Each row is a point on a landscape with many peaks, with its height.
A climber steps from a point to the highest of its 2 nearest points, and stops where none of them is higher. Distance is the straight distance between rows; heights are no part of it.
Z112: [160 123  81 127 140 135 142 123 174 113  79 167 102  88 114 118 109 159
  65 122 163  92 103]  height 4.65
Z805: [130 137 138 165 139 118  93 132 101 137 150  74 170 151  97 174 173 115
  88 116 150 149 121]  height 7.27
Z351: [171 142 143 122 147 146 152 127 111 129 133 131  85 111  87 153 209 125
  58 189 104 133 110]  height 0.87
Z459: [188 129 137 171  83 126 146 161  95 139 169 139  94 144  92  98 130 113
 113 131 120  99 126]  height 3.44
Z784: [111 150 133 113  86 159 128 158 113 136 149 169  87 108  90 114  53 152
  85 160 140 151 113]  height 3.54
Z322: [133 159 185 122  94 166 118 101 136  99 132 125  93 175 154 178 180  89
 141 117 126 127 106]  height 6.21
Z750: [166 151 148 107 127 162 110  91 160  98 154 112  44  97  68 126 148 110
  63 130  76 156 103]  height 0.29
Z407: [123 122 104 105 179  81  94 152 110 166 121  72 174 170 195 112  99 114
 217 179  87 166 148]  height 5.16
Z995: [112 163 116 119 149 102 178 120 106 128  87 183 105 143 111 103  94 156
 142  98 142  76 146]  height 4.90
Z724: [115 107 103 112 146 211  73  97  98 151 108  99 181 165 125 129 147 139
 144 126 132 131 116]  height 3.30
Z377: [160 145 153 121 147 119 172 115 133 110  91 133 116 103  90 130 197 118
 156 116 134 121 143]  height 1.62
Z106: [138 116 111 164 126 118 121 169 102 154 132 119 172 117 122 166 131 141
  75 156 146 134 115]  height 9.03
Z447: [140  98 111 140 161 126 192 170 138 152 188 159 177  98 127 116  90 116
 154 105 111 178 132]  height 2.08
Z325: [117 158 136  61 127 171 102  85 150  84 118 123 119 141  55 149 169 142
 145 153 160 162 112]  height 2.02
Z912: [ 85  82 131 143 105 135 117 207 123 128 151 119 194 115 154 150 122 150
 144 112 142 208 166]  height 2.51
Z510: [ 95 149 112 110 154 159 153  90 111 104  97 165  88 135  76 129 123 150
 115  91 157  64 130]  height 5.51
Z248: [ 71 164 128  84 119 161 118 113 130 116 163 158  74  99  89 140  94 125
  90 164 131 137 116]  height 3.08
Z525: [106 113 120 135 148 144 105 107 163 134  97 115  96  72 130  72  93 116
 130  90 143  60 128]  height 3.38
Z184: [124 128 118 143 176 150  73 100 115 178 149  68 102 105 146 102 138  97
 123 163 119 130 116]  height 3.21
Z592: [ 91 159 114 115 124  98 170 153 120 108 112 184 144 116 106 130  60 164
 122  64 148 125 151]  height 4.38
Z964: [140  56  66 150  67  67 146 138 120 146  93 115 149 142 165 128  81 122
  81 107 153 100 144]  height 6.37
Z253: [179 119 146 121 115 153 146 122 123 109 118 139  87 134  69 142 232 115
 134 166 114 142 134]  height 1.20
Z374: [153 144 155 120 147 129 126  93 147  86 165 105 128 158  87 151 137 107
 138  88 115 120 106]  height 2.66
Z252: [ 93 173 145  79 131 131 111  64  99 145 197 109  63 106 124 122 111 130
 108 172  91 132 117]  height 2.47
Z681: [153  81 101 135 136 105 123  97 169 110 112 101 151  95  79 112 134 133
 117  53 155 102 153]  height 2.44
Z398: [131 130 129 134 162 117 101  89 150 139 135  94  60 112  64 114 160 125
 103 160 200 111 118]  height 3.20
Z521: [168 126 139 133  99  74 128 152 109 135 159 119 108 139 144 105 109 123
 114 125  95  62 139]  height 2.88
Z898: [ 65 132  92 120 180 136 105 100 126 145  70 113 167 138 169 109 123 154
 173 120 114 116 125]  height 2.04
Z741: [131 159 170 136 119 176 125 108 134 107 113 106  74 113 137 175 188  83
 118 123 106 183  95]  height 6.27
Z25: [105 159 131 102 137 140 110 126 159  76 122 119 150 120 105 177 148 122
 115  78 146 126 115]  height 2.13
Z296: [165  94  58 138  97 178 167 125  97 155 118 196 151 130 160 127  65 131
 109  91 165 103 125]  height 6.10
Z989: [125 120 122 121 132 111 122 100 190  93  94 121  96  73  88  94 129 108
 130  86 155  95 152]  height 2.91
Z556: [167  99  87 123 115 136 143 112 218  94 116 162  99  98 136 130 112 120
  95 154 168 120 117]  height 5.18
Z499: [ 89  51  98 172  98  86 141 101 134 152  92 120 142 128 202 107  97 115
 129 109 181  93 152]  height 5.56
Z695: [110 113 125 125 148 165  88 133  74 145  64 110 165 166 117 129 177 175
 143 110 118 131 154]  height 2.86
Z691: [136 167 163  95  97 146 118 140 189  82 131 142 122 136 143 162 131 102
 142 170 163 178 109]  height 4.77
Z645: [110  98 122 176 127 153 105 105 132  99  85 108 137 137 162 139 222 138
 174 109 133 139 171]  height 4.41
Z186: [ 69 133  76  84 174 163  89 131  65 144  58  95 178 147 174 141 149 161
 164 135 101 115 150]  height 2.40
Z902: [123  79 112 154 121  94 126 120 134 145 130 119 131 167 207 131 133 123
 139 152 154  68 117]  height 4.88
Z619: [104 135 154 117 150 167 122 100 147 138 112 139 134  97 124  78 105 115
 179 107 133 106 130]  height 3.85
Z470: [166 128 155 158 130  74 151 161 159 111  87 143 107  88 137 101 139 156
  98 125  82 122 140]  height 4.54
Z435: [145 136 108 142 163 116 165 100 131 140 201 131 111 163 178 130  79 101
 114 172  92  75  93]  height 3.74
Z579: [151 158 139 112  78 190 143 126 135  69  89 155  67 157 117 155 143 110
 137  95 140 114 113]  height 7.92
Z4: [117 133 177 122  74 147  90 118  93 121 174 124  69 169 116  98 107 125
 147 146  94 114 138]  height 6.04
Z9: [103 142 107 109 166 133  70 109  68 162 143  36 169 166 140 132 124 102
 177 136 113  93 136]  height 3.19
Z553: [138 125 122 101 123 136 111  79 159 110 131 130 114 132  43 131 148 140
 114 182 202 135 134]  height 2.62
Z207: [172 111 134 100 144 102 148 112 117 123  78 132 154 120  95 114 165 139
 141  69 154 121 142]  height 2.00
Z598: [118  88 124 127 108 126 156 150 103 182 101 147 167 181 192 107  58 116
 168 109 127 130 152]  height 6.50
Z456: [151 138 141  93 117 159 122 123 148 120 142 121  61  95 103 143 159 142
  33 186  74 165 100]  height 0.59
Z27: [131 158 171 118  99 150 120 136 158 112 154 138 104 101 116 119 118 109
 146 148 128 203 131]  height 4.17
Z603: [149 148 131 139 115 160 149 120 113 107  77 154  56 128  93 129 147 118
 122  70 180  63 126]  height 6.38
Z120: [128 157 142 136 153  91 155  85 146 121 187 132 128 151 143 135 132 124
 135 153 105 119 111]  height 3.27
Z442: [215 147 105 107 142 134 177 119 113 108 131 173 143 146 121 145 125 134
 118 109 127 100 110]  height 4.89
Z115: [120 115 138 142 132  97 119 142 125 143 159 104 178 189 191 131 125 133
 177 163  84 164 125]  height 6.19
Z683: [150 134 123 128 165 115 118 121 107 162 137 103 104 172 200 115 123 101
 113 161 133  54  98]  height 4.27
Z830: [108 139 118 149 175 119  89 126 111 175 112  64 136 115 182  96 149 133
 115 196  76 139 117]  height 3.79
Z743: [155  77 117 118 130  64 129 167  99 161 152 110 149 178 140 100  76 127
 160 139  83 105 137]  height 2.39
Z524: [ 99 159 128  80 171 184  88  58 107 155 178  73  76 118 115  95 131 118
 118 159 118 126 101]  height 2.64
Z798: [125 138 166 207 115 102 109 140 110 140 109 103 118 150 126 167 182 115
 122 119 174 144 121]  height 6.05
Z713: [ 98 143 168 116 130  84 146 151 155 109 173 138 162 165 198 126  96 125
 182 118 103 161 128]  height 7.21
Z662: [137 118 145 119 162 100 131 141 130 131 103 130 121  87  82  71 149 188
 115 143  70 127 138]  height 5.20
Z439: [106  89 120 156 133 139 163 183  93 164 167 137 204 109 117 158 107 140
 149 118 114 199 146]  height 2.27
Z403: [138 134 152 180  85  87 145 154 111 143  94 133 132 128 107 171 128 123
  89  80 182 126 148]  height 5.03
Z709: [153  90 156 160  64 105 155 174 173  82 120 157 164 126 115 143 148 133
 144  73 116 186 152]  height 3.32
Z802: [128  92 176 141  94 108 125 212 157 129 118 130 170 140 132 127 125 159
 143 116 104 219 146]  height 2.85
Z119: [123 140 140 122 138  82  88 130 127 156 110 104  93 110 102  91 148 159
  82 166 156 104 120]  height 3.84
Z538: [104 131 115 110 194 192 116  84 100 147 137 111 148 123 101 146 182 127
 115 144 156 109 109]  height 3.77
Z11: [174 161 153  78 124 131 116  81 141  90 155 107 122 152  55 142 164 116
 127 131 122 174 119]  height 2.05
Z440: [145 110 106 130 150 181 155  93 171 115 137 152 129 100 135 142 167 131
 105 189 158 104 101]  height 5.92
Z884: [ 83 134 135 138 114 106 166 153 126 100 189 143 158 112 108 153 116 119
 170 114 107 125 154]  height 3.50
Z759: [141 107 122 134 152 189 134 134 155 115 101 134 145  92 158 156 202 104
 117 159 154 153 117]  height 6.61
Z572: [124 106 136 210 110 126  98 120 112 118 133 108 151 150 185 155 185  91
 171 109 137 138 137]  height 5.12
Z588: [110 190 174 102 142  76 104  99 122 121 166 100  86  91  98 133 149 136
 106 142  94 166 118]  height 1.81
Z497: [120 145 152 177 133  89 147 139 173 147 123 147 142 130 182 126  76 119
 128  90 135 119 104]  height 7.10
Z789: [123 114 118 141 120 178 162 144  82 182 124 159 152 149 147 102  79 136
 148 139 116 140 116]  height 7.25
Z575: [ 93 109 144 133 139 177 145 104 127 130 168 142 131 109 108  80  98 139
 172 111  75 143 124]  height 4.36
Z795: [205  99  49 129 129 143 186 130 111 132 140 179 147 142 135 137 108 135
  90 129 144  69 135]  height 5.49
Z224: [136  92  71 138 105  75 148 166 107 162 139 131 177 110 149 140  92 150
  84 139 164 106 139]  height 7.45
Z176: [137 135  91 142  87 117 113 160 156 126  96 174 117 108 109 113  74 158
  68 141 169 135 126]  height 4.12
Z775: [107  87 101 157 117 167 172 129 110 154 124 182 164 110 153 145  96 137
 128 109 146 125 130]  height 6.63
Z182: [115 110 118 125 111  68 134 140 175  93 149 153 122 105 133 103  80 142
 125 150 118 110 135]  height 7.18
Z961: [101 133 110 143 126  92 176 151 127 115 140 147 140  79 108 148  89 120
 113  76 139  91 160]  height 3.95
Z489: [112 113 153 115  92 164 114 142 129 117 172 167 113 143 111 102 100 137
 159 134  97 163 144]  height 4.96
Z540: [148 156 124 107 162 168 169 121  78 147 145 143 152 152 129 158 175 131
 122 123 123 101 115]  height 4.28
Z512: [104  97  79 106 129 100 106 147  92 158 124  59 196 136 181 117 107  76
 242 140 112 118 173]  height 4.32
Z174: [135 172 164  84 116  89 125 153 196  84  78 166 112 129 142 121 124 137
 121 133 144 179 104]  height 5.67
Z73: [137 169 166 112 103  94 113 138 141 119 104 151  76 136 113 130 121 141
  82 158 131 147 102]  height 4.71
Z375: [164 132 111 164  83 100 155 158  73 138 155 151 118 143  92 150 117 122
 103 103 176 116 145]  height 4.14
Z254: [123 145 150 139 133 179 110 152 132 120 129 121 149 107 151 157 200 107
 138 140  96 203 111]  height 7.72
Z192: [132 127 139 154 105  83 135 135 127 159 111 150 158 179 197 129  60 118
 160  92 163 128 116]  height 6.18
Z87: [ 89 181 132  99 174 125  94 119 105 109 114 103 158 117 111 154 161 144
 127  90 106 136 127]  height 2.11
Z650: [108 165 145  90 157 149  74 131  84 142 135  70 150 132 129 121 103 123
 149  93 101 108 123]  height 2.65
Z696: [119  90 135 151 106  95 113 148 147 132 136 124 115  87  93  69 116 136
 155 140 104 118 151]  height 6.08
Z725: [ 92 100  64 114 135 146  57 139  82 161 120  47 192 145 186 151 120  95
 189 161 119 101 171]  height 3.76
Z717: [164 133 140 156  80  83 175 169 179  85  94 183 104 121 134 150 125 139
 126 102 120 143 146]  height 3.89
Z342: [118 127 151 124 142 114 106 136 121 158 130 108 108 123 129  86 136 150
  97 168  51 163 107]  height 4.50
Z75: [ 77 147 151 121 110  98 139 139 178  96 154 157 118 132 169 105  61 136
 150 116 112 134 127]  height 8.35

For each start below, name the point where the climber stops.
Z325: Z174
Z695: Z789
Z683: Z106
Z521: Z106
Z87: Z75
Z248: Z254
Z439: Z662
Z961: Z579
